Each row is a point on a tangle of strands that fork, close into loops and nearly touch. The rows are in no order.
In the rows, zero is written as 128.
Two points are linked if the straight distance between their rows is under 74.5. Some points are linked to none.
k_227: [135  62 145 159 165 130 143 138  87 111 129 106 164 123]
k_579: [ 94 100 126 114 126 154 113 158  96 185 115 156 136 155]
k_116: [102 193 170  93 119 121 118 116 142 140 130  94 149  99]
k_233: [ 81 116 123 125  81 128 117 149 128 187 136 112 101 169]
k_300: [121 200 156  92 164 139 160 109 114 106 159  96 132 108]
k_144: [128  95 103  91 177 138 122 115 109 169 186 179  99 120]
k_426: [144 117 115  91 143 119  67 160 139 207 112 170  62 116]
k_527: [ 90 197 176 109  90 174 108  89 145 129 142 137 161 114]
k_867: [128 144 103 150 122 113 140 137 146 114  82  78 134 151]
k_772: [160 106 108 110 201 143  84 133 111 179 142 175  75 132]
k_332: [175 120 127 155 137  98 145 126 144  73  81 106 164  84]
k_55: [118 182 161  83 139 109 140 111 126 141 154  96 139  95]
k_993: [124 168 133 132  75 125 119 123 171 106  97 120 127 124]
k_237: [158  68 126 142 210  70 103 130 115 159 173 141 140 151]
k_616: [100  89 162 155  86 155  77 161 123 156  77 137 169 152]
k_997: [104 139 124  83 102 130  56 142 149 218 112 181 107 132]
k_117: [152  99 109  96 197 142  96 117 117 166 171 191  88 113]
k_159: [ 86 105 150 165  92 176  80 142 110 162  88 129 161 181]
k_552: [114  81 138 148  93 107 115 161 136 139  84  87 140 123]
k_480: [153  67 126 153 144  85 152 128 118 122 159  91 111 134]
k_276: [106  92 109 112 133 129 108 168  96 205 115 148 114 166]
k_615: [100 111 112  96 122 134 160 137 112 167 177 138  86 140]
k_773: [ 90 120 134 174  72 184  86 115 123 149  95 111 149 178]
k_195: [ 74 129 141 121 104 165 116 139 114 151 121 140 150 147]
k_988: [ 90 150 113 148  78 174 125 113 135 130 121 122 113 174]
k_342: [109  95 109  95 140 140 148 129 106 173 165 155 105 129]
k_471: [158 117 108 106 178 123  78 156 121 201 120 157  58 134]
k_915: [160  90 126 130 239  85  81 122 124 153 165 152 134 141]
k_350: [ 97  91 108 110  96 106 112 169 120 200 125 129 100 158]
k_100: [ 93 216 172 125  86 200  87  75 119 142 140 131 166 138]
k_154: [121 111 116 123  93 155 175 133 137  99 154 150  81 117]
k_223: [142 144 124 129 163 134 168 118 114  84 145 100 113 122]
k_420: [154  52 161 165 162 119 130 130 116  99 129 118 177  89]
k_39: [101 193 175  96  95 147 104 106 154 135 134 122 156  98]
k_92: [152 163 108 156 113 119 141 125 140  69  51 152 190 128]
k_26: [126 202 148 106 163 158 158 105 116  78 136 113 143 102]
k_908: [140 175 100 149  49 133 117 119 160  94  95 173 125 153]
k_424: [130 174 168 117 160 163 143 111 125  81 121 115 175  84]
k_535: [120 127 158 121 178 143 141 125  88 125 136 107 171 112]
k_158: [141 215  96 132 117 110 126 109 139  93  90 122 138 168]
k_361: [104 122 109 115 104 145 182 139 119 135 163 131  72 148]
k_460: [171 147 113 148 117 107 147 133 147  69  52 137 175 101]
k_827: [122 153 137 117  88 123 131 133 158 109 115 122 114 100]
k_149: [145  89 153 125 190 125 138 103 100 121 185 138 172 102]
k_337: [148 190  91 124 117  96 145 126 139  94  97 121 117 154]
k_49: [168  97 147 159 143 115 138 126 133  76 111 101 163  80]
k_634: [141  91 133 132 140  91 156 134 112 130 152  86 116 118]
k_115: [142 102 148 117 117  96 146 130 137 130 159 117 110  89]
k_723: [ 80 145 148 137  86 181 115 123 134 131 121 135 144 138]
k_808: [145 106 156 133 182 126 160 103 115  94 193 139 155  98]
k_613: [132 134 103 152 140 145 160 133 121  91  89 109 144 130]
k_746: [145  63 131 144 182  86 135 127 105 144 178 118 139 144]
k_523: [159 129 142 132 166 130 174 103 120  65 179 136 120 104]
k_835: [119 119 120 152 106 112 122 145 138 128  78  71 138 133]
k_801: [142 186  97 151 123 134 139 113 129  80  74 144 173 167]
k_432: [144 182 104 141  64 113 112 117 170 105  88 139 124 144]
k_366: [ 86 139 125 139  53 126 108 131 150 173 131  99  97 179]
k_70: [104  76 151 145  84 131  99 166 135 146  84 119 153 125]
k_417: [151  98 150 120 218 115 108 100 113 129 179 166 180  99]
k_3: [123  91 139 107 116 137 147 133 119 142 159 158 123  98]
k_755: [130 133 147 106 101 111 142 134 143 117 138 106 115  93]
k_918: [118 115 101 136  82 146 161 141 153  95 122 153  85 122]
k_244: [159 100 102 144 111  85 169 140 145 101 133 100  81 122]
k_756: [148  92 107 139  86 104 159 148 157  99 117 127  88 105]
k_496: [ 94 159 100 154  67 152 119 110 144 145 126 103  90 180]
k_897: [165 135  94 125 124  86 161 129 137  88 144 108  75 125]
k_374: [153 152 107 143 153 141 165 119 118  71 113 126 127 119]
k_920: [158 168  80 117 115  89 150 136 139  83 111 122  91 137]
k_80: [167 106 132 122 250 105  84 106 118 144 176 163 150 128]

A piece is two or more points that can be reached from each other along the links. Count, over all rows, the pieces, the separate loops (a circle has one, a figure eight two, a Y none), the forks (points with three links) and the tips (points with one).
pieces => 3
loops => 1
forks => 2
tips => 6

A fork is a point with three links, a tip a point with one. Leave the first point through the second and follow the links. Name the first fork or tip that comes.
k_993 / k_827 => k_115
k_835 / k_552 => k_773
k_897 / k_244 => k_342
k_424 / k_26 => k_100
k_100 / k_527 => k_424
k_827 / k_993 => k_908

Name the points in between on the shortest way along the links from the first point to the second, in order.
k_49 / k_920 => k_332 > k_460 > k_92 > k_801 > k_158 > k_337
k_424 / k_527 => k_26 > k_300 > k_55 > k_116 > k_39
k_480 / k_915 => k_746 > k_237
k_772 / k_361 => k_117 > k_144 > k_342 > k_615
k_918 / k_755 => k_154 > k_361 > k_615 > k_342 > k_3 > k_115
k_233 / k_723 => k_366 > k_496 > k_988
